A landscape with many valleys, sampled at points; each row gives a point and its height.
A ball rolls from a point to the lowest of its 4 nearest points, and stops where none of them is lower. Distance is the straight distance between rows; heights are no part of it.
nosof: [120 108 103 134 109 128 116 107 127 131 106 141 128  95 129  89]  height 32.3
Mut: [159 141 110 131 119 111 143 178 146 142 117 144 114 124  91 169]  height 59.5
bobi: [128 145 202 124 122  94 144  88 104 183 124 160 132 182 202 148]  height 62.8
Ror: [124 109  77 140 133 123 150 106 113 155  98 120  95 109 163 156]  height 15.0
tozu: [169 150 160 123 110  80 142 213 157 137 129 141 115 151  83 173]  height 41.4
diga: [120 138 164 131 113 117 119 145 135 144 104 160 135 130 135  98]  height 31.8
gimas: [157 160 177 125 123  98 146 176 148 146 112 157 133 154 129 147]  height 48.2
kadir: [124 100  58 136 155 134 170 111 100 134 116  89  92 127 163 182]  height 14.4
bizuk: [116 125 104 131 116 143 114 130 129 121 119 141 130  96  97 100]  height 42.6
vef: [118 164 197 116 122 125 105 167 151 113 143 155 162 145  91 108]  height 39.8
Mokol: [166 183 193 113 115  88 150 134 108 171 152 148 111 225 167 210]  height 50.7
seges: [149 177 216 125 163  95 159 139 149 122 120 128 143 169 182 142]  height 38.1
nir: [119 109  72 141 125 125 134 102 124 131  98 118 110  97 139 114]  height 17.8
bis: [105 112  77 127 162 187 143 131 122  75 158  73 129 114  90 128]  height 11.5
nup: [128 114 104 134 105 104 139  88 107 177  97 153 107 135 172 152]  height 24.0
poz: [129 144  94 123 113 142 123 159 151 114 153 131 135 110  64 136]  height 32.5
laz: [125 152 145 114 106 146  90 153 143 131 141 151 157 114  90  99]  height 44.1
bufi: [105 111  83 134 120 153 103  92 123 103 127 111 134  81 114  90]  height 22.4
ruzut: [120 117  64 142 144 145 154 131 121 109 118 107 112 103 111 138]  height 14.2
fibuz: [122 135  72 134 131 152 138 152 143 102 144 103 124 102  76 138]  height 13.3
bidaz: [103  94  99 136 109 149  80  86 111 107 128 116 131  81 115  71]  height 30.1
fas: [101  91  74 135 151 171 122 103 114  78 148  78 128 103 113 102]  height 15.6
rovi: [101 115 141 130 107 120  98 111 125 139 105 159 131 100 142  69]  height 56.9
dudi: [103  72  76 142 174 141 173 104 105  93 116  68  82 129 163 146]  height 17.7
dat: [128 161 201 129 137 112 132 154 153 129 113 152 153 153 151 110]  height 35.0
dakov: [113  97  96 118 113 180  44  66 102 115 166 115 164  95 100  76]  height 38.7
lov: [100  88  91 119 177 223 105  95  98  70 201  56 147 143 109 109]  height 29.0
seb: [122  92 104 137 111 104 121  88 107 158  92 139 112  99 171 113]  height 84.2
Femo: [111 125  70 130 140 160 133 128 133 106 131 108 125  96 101 115]  height 16.0
lat: [121  50  81 149 152 120 129  55 102 101 109  95  91  94 171 114]  height 40.4
Bira: [124 133  78 123 140 177 134 145 130  98 170  89 133 111  57 149]  height 12.2
zopad: [166 156 184 129 127  80 158 162 137 160 115 154 117 176 147 174]  height 52.6
nitu: [144 159 191 124 128 106 138 178 159 128 122 153 137 152 111 125]  height 38.6
bolam: [108 110  71 124 156 206 115 113 121  85 184  69 145 125  77 127]  height 14.5
kepa: [108 112  90 123 108 180  65  81 113 109 164 118 161  92  90  77]  height 37.5
Bubal: [153 179 209 106 141  95 157  97 102 161 153 138 131 216 199 185]  height 42.0
mula: [135 157 209 127 143 101 154 141 145 147 106 145 147 164 174 128]  height 36.6
leki: [117 121 149 129 106 101 128 112 126 169  91 161 124 130 179 119]  height 70.4
gafin: [109 123 144 127 114 135 100 135 140 138 119 158 143 106 121  82]  height 35.9
semat: [168 147 123 129 108  91 153 157 127 176 109 150 105 160 134 200]  height 67.5
ribor: [117 108  64 143 168 149 172 133 120 101 119  82  97 115 124 152]  height 14.3
ner: [159 174 202 125 135  90 160 136 129 162 128 143 124 199 178 178]  height 42.9
reni: [114 111  81 122 122 191  96  89 118  98 171 102 148 102  92 103]  height 40.9
fepes: [119 141 122 124 104 134 111 159 145 128 128 152 142 114  93 112]  height 55.1
sebat: [135 129 118 129 104 105 143 115 111 182 102 153 111 138 159 162]  height 26.3
mus: [168 167 200 123 143  86 155 170 150 146 122 143 138 177 156 162]  height 42.1
mag: [122 132  89 133 116 130 131 152 136 132 111 135 120 101 109 137]  height 47.1
Mezuz: [129 138 175 120 120  96 141 136 131 166  97 167 128 153 173 131]  height 34.2
tun: [147 142 132 127 108  94 147 153 131 169 105 153 109 135 131 157]  height 6.1
beve: [140 172 215 126 157  96 164 101 127 151 130 129 135 196 206 160]  height 40.3
pedu: [114  74  70 149 145 124 135  77 103 118 103 103  93 100 175 133]  height 33.0
nev: [114 134 122 110 110 167  72 120 127 122 160 136 167 111  81  90]  height 50.3
tupe: [ 91  83  99 134 177 200 152 129 104  64 174  54 117 145 106 102]  height 12.1
luza: [168 161 202 113 130  94 132 205 166 104 156 137 145 158  92 147]  height 39.4
bisar: [133 137 142 129 103 106 132 146 133 153 106 156 126 127 133 128]  height 26.6
fip: [117  64  94 141 119 124  89  63 110 107 115 121 122  74 147  71]  height 48.8
sazo: [145 152 142 118 101 121 118 186 155 118 156 150 144 129  54 141]  height 23.5
Dadi: [111  88  90 141 122 135 107  83 115 113 106 124 116  81 140  82]  height 57.0
Peta: [137 118  78 136 127 117 160 123 117 153 106 129  90 120 145 169]  height 14.6
potas: [120 131  86 115 118 187  85 117 130 116 178 115 154 103  73 113]  height 65.5
mis: [146 170 220 113 146 106 130 186 168  93 154 131 157 153 108 126]  height 39.2
boki: [101 124 142 125 106 132  75 118 130 127 121 152 152 102 113  65]  height 40.1
fug: [177 151 161 118 113  78 154 190 142 164 115 145 108 163 122 185]  height 11.6
niv: [122  71  97 140 120 101 109  66 111 133  99 130 103  87 172  96]  height 76.6
Nufu: [137 175 223 122 159 113 133 157 161  92 136 127 168 150 128 107]  height 37.9

Call two points neighbours if one is among the 4 nearest of the other. Go from one point of each pair to the other, from neighbour to neighbour, staying as low as possible. Name the highest point that can't be avoided.
sazo and bis: poz
fug and bis: tozu
bis and tun: sebat

Write out the way that a ball takes from each point below.
nosof: nir, ruzut, fibuz, Bira, bis
nup: Ror, kadir, ribor, ruzut, fibuz, Bira, bis
poz: fibuz, Bira, bis
Peta: kadir, ribor, ruzut, fibuz, Bira, bis
gafin: diga, bisar, tun
dat: diga, bisar, tun

Where does a ball stop that starts at each point below?
laz: tun
mag: bis
seb: bis
seges: tun
rovi: tun
bizuk: bis
leki: bis
bobi: tun
